Points, in no order, along strands that fork, close into loops and pass close to each other.
Points whose rows are less than 47 apart are linked; no others are. Some points are linked to none.
Z_998: [-33 -14 -14   0  13 -24 -23  -5 -23 -11  -3 -17   1 -20  13 -12   3 -14
   8  27 -18 -13  19   2  -3]
Z_52: [ 12  27   5  26   8  23  23 -10   4  23 -15  11  11   6 -20  12   6  -8
  13  11 -10 -24  -7  11  22]
Z_846: [  2   9  -1  15   4  13  20 -11  -6   3  -8   5  10   4  -9  17   1   1
   9  -5   0   1   0  -6   5]
Z_68: [-13 -27  -3  -3   3 -21 -14   0 -19 -18  -7  -5  -2  -5   1 -20   9   5
 -12  18 -15  11  16  -2 -37]
Z_919: [  2  -3  -2  12  30 -22  13  22  -1  16  12 -15  -3 -22   2  15  -2  -3
  15  35 -42  -2  22 -11   2]
Z_594: [-26 -14 -15  27  14  -6 -16 -17 -20 -15 -15 -13   7 -17  -6 -18  -5  -5
  20  10  -9   2   2  -5  -1]
Z_374: [  7   4  -3  12  19  -4  26  -2  -2  11  16  -2  15   7   3  20  -3  13
  -6   5 -16  13  14 -14   1]
Z_43: [  9  40   7   5   3  30 -11   1 -15   6  -5  -8   6 -24  -6  10  26 -10
  20 -12  39 -15 -41  24   4]
Z_76: [ 24  -1   0   3 -20   8  -3  18   4   5  21  -1  -7  -2   8 -17 -23  28
 -11  -7 -20   4  16   4 -20]
Z_22: [-21  -1 -27   2  26 -19   4 -20 -17   0  16 -12  26   6   5  19   4 -13
  -1  17  -5   9   7  -5  13]
Z_134: [ 33  25  -5  29 -16   7  -8   3  -1   6  12  15 -26 -17 -36  17 -10   6
  30 -14 -14  -4  -4 -13 -10]
Z_190: [ -9  -5 -22 -15 -15 -19 -17  -4  -9   1  -1   1   4   2  26 -21   5  14
 -20   4  -7   2  13   3   2]
Z_370: [ -7  23 -25  14   3  23  -9 -24  -9  -8 -18  -8  14  -7  -1 -19   0 -14
  15   2  19 -16 -26  25  24]
Z_311: [  0   3  -1 -22  -2 -15  -2  -4   0 -26 -31  -8  13  -1   9 -25  23 -17
 -41  38  13  12  -1  28 -11]
Z_248: [  6  10   5  16   9  29  21   5 -10   4 -34  -4  24 -18 -13 -10  -1  -4
  10  13   2 -11  -8  23   2]
Z_654: [ 16  16  -1  18  13   0  18   7  17  23  37  11   3  18   8  21   1  18
  -3  -1 -29  -4   3 -11  18]
Z_409: [ -2 -24   2  -4 -28  -3 -10  14  15   6  11   4  -9  12  14 -22 -16  23
  -2 -17 -25  -4   4   0  -5]
Z_449: [-25 -27  12  -6  20 -18  -2 -13 -15 -24 -24 -12   3   1  -4 -15  22 -11
  -8  26  -2   3  10   6 -24]
Z_823: [ 13  18   1  14  -7   6   3   6  15  21  31  12 -17  11   9  14  -7  19
   3 -15 -19 -10  -1  -6  11]
Z_646: [  9   4  11 -18 -21  22   7  11  -4 -14 -29   5   8  -2   0 -16  15   4
 -17  -2  13  -1  -6  22 -22]
Z_32: [  7  15 -14  48  17  11   2 -22  -1  -1   2  13  11  -6 -36   9   0  -1
  31  -1  -6  -8 -20 -14  15]
Z_243: [ 23  15  11 -12 -24  14 -16  11  -8   3  11   6 -33  -3  11  -3  -2   8
  -1 -24  23   3   0   4 -16]
Z_58: [-24 -41  -5 -14 -14 -25 -14 -14   4   1 -15   8   3  14   1 -10  13   8
  -1  -6   0  10   5 -28 -11]
Z_514: [  6  35 -10  -1  13  14  23 -16   3   6  -5  -6  17   7   5  16   3 -19
 -15  22   4  -5  -2  25  25]
Z_140: [ 21  -1  15  -5  -5  -5  -7  15  32   7  36  16 -35   5 -18  21 -22   1
  28 -35 -13   4 -10 -21   1]
Z_647: [ -8 -23   0   0  30 -22  11   9 -12  -5  14 -17  11  -4   6  11   6   6
   3  14 -18  21  23 -23 -15]
Z_932: [  5  -9  -5  15  18 -10  12   5 -15  -5   4 -13  12 -11  -8  11  -5  11
   3  12 -20  23  23 -19 -21]
Z_614: [-10 -28  16 -13  27 -26   9  37  10   6  25 -17   2  -6  30   0  -3   6
 -18  28 -22   0  19   3   1]
Z_117: [ 36  14  15   3 -22  15  -8  18   2  11  19  12 -40 -15 -17   9 -17   1
  21 -20   5   4  -4  -4 -25]
Z_281: [  3 -32  -4 -17 -26 -22 -24  -1   7  -3  13  11  -6  14   5 -27   0  31
  -9 -17   3   6   0  -9 -15]
Z_685: [-22   6 -13   5   9  -1   6 -17  -8   4 -19  -9  10  -4   7  -8  -4 -19
  -2  17 -11  -4   5  15  19]
Z_432: [-21   0 -16  20  -5  -2   0 -14   2  12 -10   5   2   0   1  10  -5  -2
  18   1 -29 -11   2 -15  16]
Z_96: [ -1  -7  -5 -23  -4 -25 -12  -5   0 -19 -26   2   1   6  15 -33  22  -2
 -44  31   0  10  -1  20 -22]
Z_927: [ 22  21   4  14  17   8  27  -3   9  14  28  11   7  16  -3  29   5  12
  -7  -1 -11   3   6 -11   8]
Z_634: [  4  15  -7  30  19  28  10  -9  -9   4 -24  -3  17 -14 -14 -19  -6  -5
  24   5  12 -15 -20  15  10]
Z_964: [ -3  11  -5  -8  18  -4  16  -4  -7  -5  -8 -21  19 -14   0   2  -8 -23
 -29  37  13  11  10  19  10]
Z_89: [  6  35 -35  29  27  11  -8 -25 -13  -3  11  -5  19 -13 -11 -12 -18 -10
   1  22  11 -10 -12  23  18]
Z_630: [ 18  27  17   7  -9  23  -4  12 -14  10  -2  13 -15 -21 -19  22   7  -6
  28 -16  22 -14 -21   7  -9]
Z_105: [ 15  30 -14 -15   2   5   3 -19  -9  -7   9  -6  10  12  16  11  13   0
 -22  -1  25   8   8   7   8]
Z_918: [ 11   8   4 -18 -23  10  -4   0  -9 -10 -13   7  -7  -1  -1  -3  14   5
   0 -20  31   2  -5   1 -11]
Z_986: [ -6 -38  12  -8 -27  -6  -6  14  30   6   9   7 -11  20   2 -16 -18  14
   6 -28 -19  -4  -3  -9   2]
Z_103: [-12 -35 -16  -8  -6 -29 -14  -6  -6  -1   8   2   8  11   3  -2  10  20
   4 -12   0  16   6 -36 -13]
Z_974: [-16 -29 -12   3 -10 -20 -11  -6  -2  -9  -6   4   6   1 -15  10   0   8
  17 -16  -5  17   5 -40 -13]
Z_616: [ -2   7   5  23  33 -18  16  11   2  24   0 -15   1 -18 -10  11  -6 -15
   9  43 -35 -11  18   0  10]
Z_777: [ -7 -20 -11   5   2 -11   3  11  16  13  23   3   8  17  14  18  -3  18
  10 -16 -29   5  -2 -27  12]
Z_905: [-30 -13 -16  10  28   3  -4 -26 -10 -14 -21 -23  19   5  -2 -21   0 -23
  14  18  12  -1 -11  13  18]
Z_153: [  4  19 -14  23  22   4  18 -19 -13   1   5  -2  21  -2  -9  15  -4  -5
   0  14  -4   3   6   4  10]
Z_231: [ -5  17 -34  42  34  -2  -9 -18 -12   5  11  -4  12 -17 -15 -13 -16 -10
  19  26  -8  -7  -8   9  16]
Z_181: [  6  34  -3 -12 -18  19 -20 -12 -16 -11 -17 -10   0 -12   7  -1  28 -14
  11 -12  40  -9 -22  21   9]
Z_252: [ 10  16  10   4   0  10  12  -4   0   3  18  15 -13  11  -6  29   7   5
   9 -25  15   2  -4 -17   1]
Z_775: [-25 -17 -28 -16  14 -30 -11 -18 -17   4   5 -14  19   7  19   3  15  -9
  -4  17  -4   5  12  -8  10]
Z_639: [ -9   5 -13 -12  11   1  11 -25  -9 -11 -18 -14  27  14   3   1  15 -16
  -7   9  19  10  -2  10  16]
Z_560: [ 28   7  -3  23 -16   9  10   8   1   3   0   6 -10 -16 -32   9 -15  16
  24  -9 -19  10   4 -16 -19]
Z_536: [  5 -21   4 -12  20 -21   1  18   4   4  25 -12  20   9  28  -8  -7  23
 -30   9  -8  12  14   7   7]
Z_404: [ 16   0  19 -35 -19   2 -13  13  -7  -4  -4  11 -23  -1  -4   0  15  -2
   6 -29  43   6 -13   1 -18]
Z_46: [  2  10  -3  35  16  26  12  -6  -1   6 -18   8  14  -9 -29  -7  -1  -3
  37  -6  14 -20 -32   1  11]
Z_240: [-20 -20   6  10  29 -14 -12  -9 -21 -32 -14 -17   3 -19 -10 -26   7 -11
   1  28   4   3   9  10 -23]
Z_929: [ -1 -15  22 -23 -24  -5 -24  11  30   7  18  14 -33  16   4  -6 -21  -1
  16 -38   3 -11  -9  -5  10]
Z_26: [ -5  27 -17   0  21  12  17 -18   1  -2 -12 -17  25   5  -4   5  -4 -27
  -5  26  12  -1 -11  36  32]
Z_730: [  1  27  -7  16 -10  17  -9 -21 -11  -2   0  14  -7  -5  -7  15   3  -6
  16 -14  11 -14 -12   2  17]
Z_18: [ 16 -21  18 -20 -38   7  -8  15  14 -10   0  13 -22  14   0 -28  -2  13
 -12 -21   6  -4  -9  18 -24]
Z_637: [ -2 -24  -9  -5  -3 -19 -10   6   9   9  30   1  11  25  18   7   1  28
   4 -24  -9   3  -4 -21  14]
Z_850: [ -2 -14  13   6  -1  13  28   2  -5  -2 -21   3  13   5 -15  11   1   1
  10 -11   3   9   2 -14 -11]
Z_254: [ 16  -7  33 -11  -5  14  20  17  21   6  13   4 -11  23   1  12  -5  13
   3 -32  17   4  -8  -4   5]
Z_438: [ 20  16  21 -26 -34  29  -9  26   1   3 -11   3 -23  -7  10 -11  13   1
  -5 -16  19  -9 -16  25 -20]
Z_889: [ -6 -22  -3  -1  -6  -9   1  12   2   4   6  -3   0   6  13 -12  -7  17
  -6  -5 -26   9  13 -10 -10]
Z_603: [-13 -15  -9  -6   5 -19  -7  16  -7   5   9  -7   1  -7  24 -12  -3   5
 -13  19 -28   1  17   1  -6]
Z_707: [  2  10  14   6  22  23  26  10  -4   2 -35 -11  24 -20 -10 -11  -3 -16
  -8  32   1  -5  -2  28   0]
Z_643: [ 11   6 -10  31  19  -1  12  -6 -17  -4   2  -7  14 -17 -21  13  -7   9
  13   6 -13  19  11 -15  -9]
Z_383: [-31 -35   9 -18   6 -17   4 -10   7  -1 -23  -8   3  21  16 -15  24  -6
 -14  14 -11   1   8  -4  -1]
Z_403: [  3  28  -6  -3   1  10  15  -9   6  12   2   2   4  13  19   9   2  -1
 -18   6  -7 -10   6  13  22]
Z_379: [-11  -2   7  -5 -19  16   6  -2   0  -5 -29  12   2  -2 -11   2   1  -7
  17 -18  11 -10 -10  -3   4]
Z_527: [ 17  14 -11  31   7  -1   8  -9   3  -2  18  15  -1  -2 -35  34   6  12
  24 -11 -17   7  -5 -32   3]
Z_259: [  4 -22  14 -10  -9   7  16  12   4  -9 -16   6   3  13   4 -17   4   9
 -22  -3  -6  11   6   5 -25]
Z_800: [  3 -15  11 -23 -32  -9 -22  -2  18   2   6   6 -18  23  19 -25   3  21
 -11 -24  10  -6  -7   8  12]
Z_464: [ 17 -15   1  18 -13   6  14  11   0  -6  -4  -1  -7 -14 -26   1 -14  13
  16  -6 -26  21   9 -18 -33]
Z_589: [-10  -1 -14  21   5   9  -3 -17 -21 -11 -20  -6  16 -10  -9 -13  -5  -6
  12   1   9   1  -7   3   3]
Z_255: [ -1  13  -7 -18   9  -8   2  -2  -6 -20 -10 -29  19 -21  -5  -5  -5 -28
 -38  48  34  16  -1  26   8]
Z_223: [  9 -24  20  -7   8   1  10  22   5 -14  -5  -2   0   8   6 -23  -1  11
 -41  14 -13  13   9  15 -38]
Z_629: [-11  11  -4  12  25  11  17 -11  -3   9 -20 -15  18  -8  -5  -3  -9 -25
   1  33   0  -7  -5  28  24]
Z_649: [ 14  14  19  -5 -19  10 -18   9  11  17  20   4 -35  13  27  -2  -3  11
  -4 -24   8  -7  -7  13  14]
Z_894: [ 18  44   6   6  11  36   5  -4 -11   7  -7  -7  17 -14  -8  12  21  -6
   9   3  29 -18 -26  25   7]
Z_648: [  7   0  21 -20 -26   6 -18  12  15  12  12  12 -41  10  15  -2  -8  -2
   7 -33  14  -6 -15   8  11]
Z_19: [ 33  28  11 -11 -11  21 -25   9 -14   8  14  -2 -27  -5  17   9  12   4
 -16 -14  35  15 -10  10 -14]
Z_411: [-17  -2 -22  18  22  12   1 -28 -12 -12 -16 -10  24   4 -11  -9   1 -14
  16  -1  24   2 -19   4  16]
Z_108: [-10   9  14  12  26  -1  20   6   3   6 -13 -25   3 -28 -14  -3 -15 -32
 -12  57   6 -11   4  26  16]
Z_716: [ 17  25  25 -18 -20  34  -3  27 -11   8 -12  -3  -9 -23  -1   5  18   1
   5 -13  28  -7 -18  19 -24]
Z_814: [ -9 -17  -5 -20  20 -34  -4  24  -9  -5  29 -23   2 -29  20   7   3 -12
 -24  42   9  -1  20  -2  -8]
Z_762: [-17 -25   7 -12  31 -30   3   8 -15 -14  13 -20   6  -9   8   3  14  -4
  -3  27  -6   8  28 -12 -23]
Z_282: [ -5   9   2 -12  -7  -7 -24  -7   7   1  22  26 -30   9  -3  27   2 -12
  12 -33  17   0 -10 -23   9]
Z_587: [  2  -4   3   9 -13   5   7  19  15  25   0   4 -10   2  14 -16 -20  16
  -3   7 -44  -7  12   4   4]
Z_906: [  3  -6  -6  13  24 -14  20  14   3  18  17  -8  10  -2   7  18  -2   8
   6  16 -37   9  15 -19   1]
Z_54: [ -9  22 -12   2   7 -10   4   2   1  15  -6 -14   4 -23   7  -2 -17 -26
 -27  43  -9 -13   8  24  26]
Z_939: [ 21 -14  15  -4 -28  15   3  18  11  -4   9   5 -14   6   2 -22 -17  20
 -10 -15  -9   2   5   9 -25]
Z_957: [ 23  20  16  -1   2  19   7   5  -2   8  19   7 -18  12   7  22   6  10
  -5 -21  23   4  -2  -1  -1]
Z_234: [ -9  18  -5  16  23  -8  12  -1   4  21  -2 -22   7 -21 -13   8 -20 -31
 -17  54   0 -14   1  26  29]
Z_893: [  0  17 -29  42  20   6  -7 -25 -15  -6   3   1  15 -13 -18  -4  -9  -1
  21   5  -2  -3  -9  -2  13]
Z_405: [ -4  17  -6  26   4   7  14 -14   5  22  -4  13   5   8 -10  15   1  -4
  11   8 -28 -17  -2  -3  23]
Z_284: [  3  24 -28  16  25  12  -6 -15 -13  -8  -3 -17  21 -22  -9 -21 -23 -18
  -8  30  23  -1  -9  29  13]
Z_407: [-17   3  -7  31  34 -12   8  -9  -3  16  -4 -15   6  -9 -12   7  -5 -19
  26  34 -32 -13   5   0  21]
Z_831: [ -6  -8   6  -4 -24   4   1   4   9  -1 -15  17  -9   2 -13   5 -12  -2
  20 -26  -2  -6  -1 -18  -5]
Z_856: [-42 -18  -5   6  19 -12 -13 -14 -11  -8 -16 -20   2 -12   7 -13   2 -21
  17  26 -18 -15   9   8   8]
Z_125: [-13   7  -9  -2 -15  -1  -9  -7  16  14  17  10  -9  22  25   6   2  11
  -3 -22 -12 -17  -5  -8  28]
Z_482: [ 24 -14   1   2 -20  -8 -17  14  11   0  44  -2 -12   5   2   0 -17  28
  12 -31  -9   6  -1  -9  -6]
Z_768: [-10  12 -12  17  -1  -3 -12 -18  14  -8  19  28  -7   0 -26  36   7 -10
  24 -20  -5  -9 -11 -31  17]
Z_700: [ 24  28  -4 -10   9   6   4  -5  -4  -2  23  -6   9   6  19   7   0  16
 -32  -1  19  10  15   2  -2]
Z_695: [ -7   5  12   2  20  11  15  10   0  -8 -30 -19  15 -27  -6 -16  -7 -29
 -21  47   6  -5  -2  34   5]
Z_349: [ 11  -4  11   2 -17   2   3  13  33  15  17  17 -28   9 -12  12 -20   4
  26 -28 -20  -5  -7 -21   6]
Z_27: [-23 -31  16 -21  19 -28   2   7   2  -8  -4 -13  -3  10  17 -18  19  -2
 -21  25 -15   0  14   4 -17]
Z_500: [  1  32 -16  23   7  27  -6 -26  -8  -3  -5   5   6  -4 -10   2   5  -9
  18  -2  17 -19 -25  16  22]
Z_445: [-37 -32  -5  -5  -1 -15  -7 -16   2   2 -21  -6   7  15   8  -2  14  -8
   4   2 -11   2   7 -22   2]
Z_166: [-16 -49  16  -8 -19  -8   1  12  23   3  -9   5  -7  23   3 -20  -5   8
  -4 -12 -24   5  -1  -9 -13]
Z_941: [ 19  -1   3   7 -16   6  -6  24  16  17  21  -3  -8   1  17 -20 -26  30
  -7  -2 -34  -8  12  12  -1]
Z_636: [-19 -12 -34 -17  -4 -27 -22 -18 -16   3   3  -3  14   6  24  -7  15   4
  -6   3  -6   2   9 -11   9]
Z_670: [  6  16  -9   4  25  -4  16  -2  -9   6   7 -12  20 -18  -5  12 -15 -12
 -27  34   6  10  15   9   5]
Z_578: [ -4 -20   0  14  -8  -3   4   1 -14 -16 -13  -1   5  -9 -17  -3  -4   9
   8  -5 -10  18  10 -18 -26]
Z_582: [ 32   0  14   5 -15   1 -11  14  10   5  45   0 -30   3  -2  10 -17  21
  13 -32   3  11  -1  -7 -11]
Z_485: [-15 -29  17 -24  23 -33   6  23   7  -3  16 -19   1   0  26 -11  10  -2
 -34  33  -4   1  15   7  -3]
Z_752: [ 32  34  12  -5   3  30  -2   6 -15   5  15  -1 -11  -3  11  24  18   5
 -12 -10  34   9  -5   5 -14]
Z_148: [  4  26 -20 -18  11   0  14 -23  -5 -10   1 -14  27  17   7  11  12 -13
 -20  12  25  13   2  14  17]
Z_206: [ 22  33  13   3 -12  35   3  13 -12   8 -15   3  -3 -20  -8   9   5   5
  11  -6  19 -13 -10  17 -14]
Z_551: [ 13   8  12   5 -19   6 -14   9  18  16  32   7 -30  12  14   5 -13  17
   7 -26  -8 -11  -5   1  12]
Z_496: [ -5   0  -6  -5  23 -22  12  16  -6   8  20 -19  11 -20  12  10 -10 -12
 -32  37   1   7  19   0   2]
Z_154: [ -9 -22  -5 -23 -27 -20 -23  -8  13   3   1  12  -9  20  13 -19   4  17
  -5 -23   9  -3  -3 -11   7]
Z_666: [  5  -2   8 -34 -14 -13 -23  -3  -3  -7   0  20 -20   7  -9   8   7  -6
  14 -32  43   6  -7 -17  -6]
Z_811: [-14 -17   2 -15  25 -36  -4  13 -15 -19  18 -22   1 -26   5   3  11 -10
 -18  41   5   1  25  -2 -25]
Z_631: [ 12 -23  34 -20 -14   6  12  12  21  -4   6   3  -6  30   2  -5   1  20
  -8 -30  20   6  -7   2   2]
Z_710: [-12   3  -4  -9 -13 -12 -25  -4  23   6  28  23 -24  18   8  21  -1   1
  10 -35   3  -8  -9 -27  19]
Z_314: [ -6 -16  10  -6  -8  12  11   3 -10 -15 -35   4  10   1  -5 -13  11  -4
  -8   1   0   3  -2  12 -16]
Z_819: [ 18  12   8  -1 -26  15  -5  11  -2   3   7  13 -24  -6  -4   3  -9   9
  11 -21   4  -2   2  -2 -14]
Z_283: [-17 -22  11  -2   9  -3   9  -4 -13 -15 -28  -8   8   2  -2  -9  12  -8
  -7  13  -7   9  10   1 -16]
Z_402: [  3  -6  17 -29 -37   4 -18  11  17   2  -6  13 -33  15  16 -19   5   2
   1 -28  13 -11 -13  10   5]
Z_529: [ -2  16  -7 -13 -15   4  -3 -11   6   6   1   0  -7  19  26  -1   7   3
 -13 -13   2 -10   2   5  22]
Z_38: [  6 -14  10  -8 -12   4  18   1   1  -6  -6   7   1  11 -10   3   0  11
   1 -21  15  13   5 -17 -14]
Z_895: [ -7 -19   1 -11  -4 -18  -7   0  -7 -16 -21   2  -4   7   6 -27  13   6
 -30  16  -9   8   5  10 -29]
Z_690: [ 12   1   5 -26 -15   3  -1   4   2 -19 -29   5   9   9   9 -27  27   7
 -32   9  15   8  -5  19 -23]
Z_480: [ 37   7  27   2  -8  12  -5  21   7  13  37   6 -41   0  -6  15 -15   6
  12 -26  12  12  -8   0 -15]
Z_763: [ -9 -26 -11 -18  -1 -26 -20  17  -5   1   9  -2   2   1  29 -28   2  15
 -23  15 -20   1  11   6  -8]
Z_611: [ -2  -5  14  -2  16  -3  17  22  -1  -3  -7  -6   0 -17   6 -11 -10  -3
 -27  34 -17   6  22   9 -20]
Z_808: [ 16  39   4  -8  -5  26 -14  -3 -20  -5  -6  -8  -1 -14   3  15  28  -9
   4 -12  43   0 -23  18  -4]
Z_605: [  8  -2  12  -1  -8   7  20   4  11   4   8  11  -6  16  -3  17  -5   9
   7 -27   2   5   0 -18  -1]
Z_766: [-11   0 -13  19   3  -3  -5 -15   8 -14   2  20   7  -1 -32  32  -3  -5
  27 -22   2   1  -9 -38   8]
Z_858: [ -6 -16 -11  12  -8 -11  -6  -6   5 -15  -7  10   6  -5 -30  22  -8   0
  27 -25   2  14  -1 -42  -6]
Z_632: [ 13 -17  17  -9  11  -5   1  30  10 -10  12  -6   2  -5  12 -19 -16  15
 -50  21 -15  11  15  16 -27]
Z_285: [  3  11  -7  -3 -20   9  -4 -10 -13 -11 -18   3   4  -4   2  -9   5   4
  -4 -10  16  -2   3   5  -4]
Z_576: [ -6  23   2  13   1   6 -22 -12   3  -7  12  33 -21  -9 -28  29   3 -22
  32 -22  11 -11 -19 -18  10]
Z_286: [-17   5 -17  -1   1 -10  -7  -8 -13  -5 -13 -10   8 -15  11 -14  -4 -12
 -18  23  -9  -1  14  14   7]
Z_881: [-10 -12  15 -23 -12   3  14  -3  17  -2 -20  13   0  24  -2  13  14  -6
   6 -28  24  -3  -9 -16  14]
Z_861: [ -6 -24  16 -28 -10  -5  10  -4  18  -1 -16   8   5  33   5  -5  18  11
 -10 -18  19   7  -7 -13   6]
Z_947: [  5 -30   3 -17 -35 -11 -16   2  10 -10  -6  15 -16  17   0 -32   2  19
 -19 -14  -2  -2  -8   8 -29]
Z_186: [-19   9 -13   2  -9  -4  -9 -17  15   9  26  22  -7  19   8  28  11  -2
   5 -23  -6 -15  -9 -25  26]
Z_956: [ 16   1  18 -20  -4   0 -14  17  26   3  22  22 -36   3 -18  16 -25 -18
  34 -35  -2   3  -7 -16  -9]
Z_870: [-15 -20  -3  11  19 -19 -17  -6 -27 -22  -6 -15   5 -21  -6 -13   5  -3
   2  21  -9  10  19  -4 -25]
Z_373: [ 11  13  -2 -31  -8  -2   6  -1   6 -19 -27  -6  20   8  17 -23  22  -9
 -37  23  17  10   1  23   0]
Z_290: [  5   2 -17  21  -5  -4   2  -7 -11  -6   4   0   5 -11 -15  10  -9  11
  16 -11 -11  15   8 -23 -12]
Z_549: [ -6  16 -24   7  10  -1 -11 -13 -15 -11 -14 -14  16 -24  -2 -19 -13 -16
 -18  31   9   1   4  26   8]
Z_123: [  4   8  -1  35   9  14   4  -6   5  -6 -11  17   7 -11 -41  11  -8  -4
  41 -16   7  -9 -24 -17   9]
Z_318: [  5  27  -8  -3  -1   4   5   6   4  14  -4  -3   4 -16  17  -7 -18  -6
 -33  28 -12  -9  16  18  13]
Z_765: [-40 -20 -10   2  14  -4 -13 -28  -9  -8 -31 -19  12   5   1 -15   9 -21
  11  14   2  -4  -3   2  14]
Z_191: [-13 -16  10   1  19 -15   9  18  -6   1   1 -13  -4 -16  12  -5  -2  -2
  -7  27 -28   3  25  -1 -14]
Z_531: [-11 -45  17 -13 -23  -2   8  10  16  -8 -17  15  -9  14 -16 -16  -3   2
   0 -18  -8   7  -6 -12 -29]
Z_953: [ 10   5   5   0   7   3  16  12  -1   6   1  -4   6  -5  11  -3 -16   8
 -23  14 -15  10  21   4  -9]
Z_735: [-18   0  -1  -2  -8   8   6 -17   4  -3 -20  11   6  12  -7  19   7 -12
  11 -20  15 -10 -10 -15  17]
Z_698: [ 10  -1  17 -20 -41  23  -2  19   4  -5 -19  12 -19  -2  -2 -19   4   2
  -1 -20   9 -13 -13  18 -22]
Z_298: [  5  24   7   9 -13  15  -7  -5  -3   5   1  22 -21  -6 -13  22   1 -10
  25 -19  12 -14 -15  -5   7]
Z_688: [ -3 -25  -6  -9  15 -22   0  11   1   8  23  -7  18  17  25   1   5  22
  -8  -4 -10  13   9 -14   6]
Z_548: [  2  28 -14   1 -14  23 -16 -18 -14 -13 -21  -6  10 -12   3 -17  11  -9
   9  -5  27 -15 -18  25  12]
Z_238: [ 17  36   7  16  19  32  24  -4  -2  16 -17  -1  25  -3 -17   8  11 -10
  11  13  11 -25 -19  27  17]
Z_463: [ -3 -16   3   7 -13  -4   8  14  30  17  11   7 -10  13  -2  11 -16  13
  18 -21 -32  -2  -2 -24   9]
Z_899: [ -7  15 -27  20  26  -3  12 -30 -13  -3  24  -1  26   5 -11  27   6  -5
   2  12  -5   6   1  -2  15]
Z_791: [  8 -26  23 -19  -7  -8   7   0  14  -2   8  -3   7  32  11 -10   8  28
 -17 -21  15  13  -1   2   7]
Z_367: [ 19  13  -1  -2   2  12  15   3  -5   0   8  -1   8   1   7   2  -7  18
 -19  -3   4  11  19   0 -10]
Z_332: [-12   3 -14  12 -10  -3  -1   1   3  20  -3   5  -3   1  15  -2 -11   4
   6   4 -40 -12   8  -6  11]
Z_31: [-27  -6 -12  20  17  -8  -2  -9  -4  14 -10  -8   4  -4   6   6  -3 -14
  21  21 -38 -12   6  -8  15]
Z_428: [  5   4  16 -12 -15   8   0  12  12   2   1  24 -24   1 -17  20 -14 -11
  28 -30   8  -4  -7 -17  -3]
Z_664: [-11 -18   6 -17 -25  -5 -13   7  31   3  -1  21 -20  13  -6   2 -19  -3
  18 -35  -2  -9  -1 -25   6]
Z_960: [-17 -18  -2  -5  11  -5   9 -18 -16 -10 -25 -11  20  10  -2  -4  14 -10
  -4   7   9  14   6  -3   0]
Z_152: [ -6  -2  -5 -17 -19 -18 -21 -15   5  -6   8  20 -11  11  -5  12   2   0
  10 -32  25   0  -1 -28   2]

A tip is a point with one link. Name the tips that can be reached along the links from each point below, in the order of the rows.
Z_814 -> Z_134, Z_255
Z_76 -> Z_614, Z_536, Z_482, Z_632, Z_531
Z_248 -> Z_285, Z_318
Z_589 -> Z_998, Z_594

A piece is two or more points that can be reached from each other along the links. Count, over all rows, the pieces, the separate loops (a circle has one, a figure eight two, a Y none), the forks (points with three links) and the tips (points with one).
pieces -> 4
loops -> 3
forks -> 9
tips -> 11

Name the points in between on the shortest way along the links from the first point to the second, in order.
Z_117; Z_191 -> Z_819 Z_243 Z_19 Z_752 Z_957 Z_252 Z_605 Z_38 Z_850 Z_846 Z_153 Z_899 Z_22 Z_775 Z_636 Z_190 Z_763 Z_603
Z_551; Z_775 -> Z_649 Z_648 Z_929 Z_664 Z_831 Z_379 Z_735 Z_881 Z_861 Z_791 Z_631 Z_254 Z_605 Z_38 Z_850 Z_846 Z_153 Z_899 Z_22
Z_255; Z_643 -> Z_964 Z_670 Z_496 Z_814 Z_811 Z_762 Z_647 Z_932
Z_54; Z_529 -> Z_234 Z_108 Z_695 Z_707 Z_248 Z_634 Z_46 Z_123 Z_32 Z_893 Z_231 Z_89 Z_284 Z_549 Z_286 Z_685 Z_629 Z_26 Z_514 Z_403
Z_283; Z_603 -> Z_960 Z_639 Z_148 Z_105 Z_700 Z_367 Z_953 Z_611 Z_191
Z_800; Z_906 -> Z_402 Z_648 Z_649 Z_551 Z_823 Z_654 Z_927 Z_374
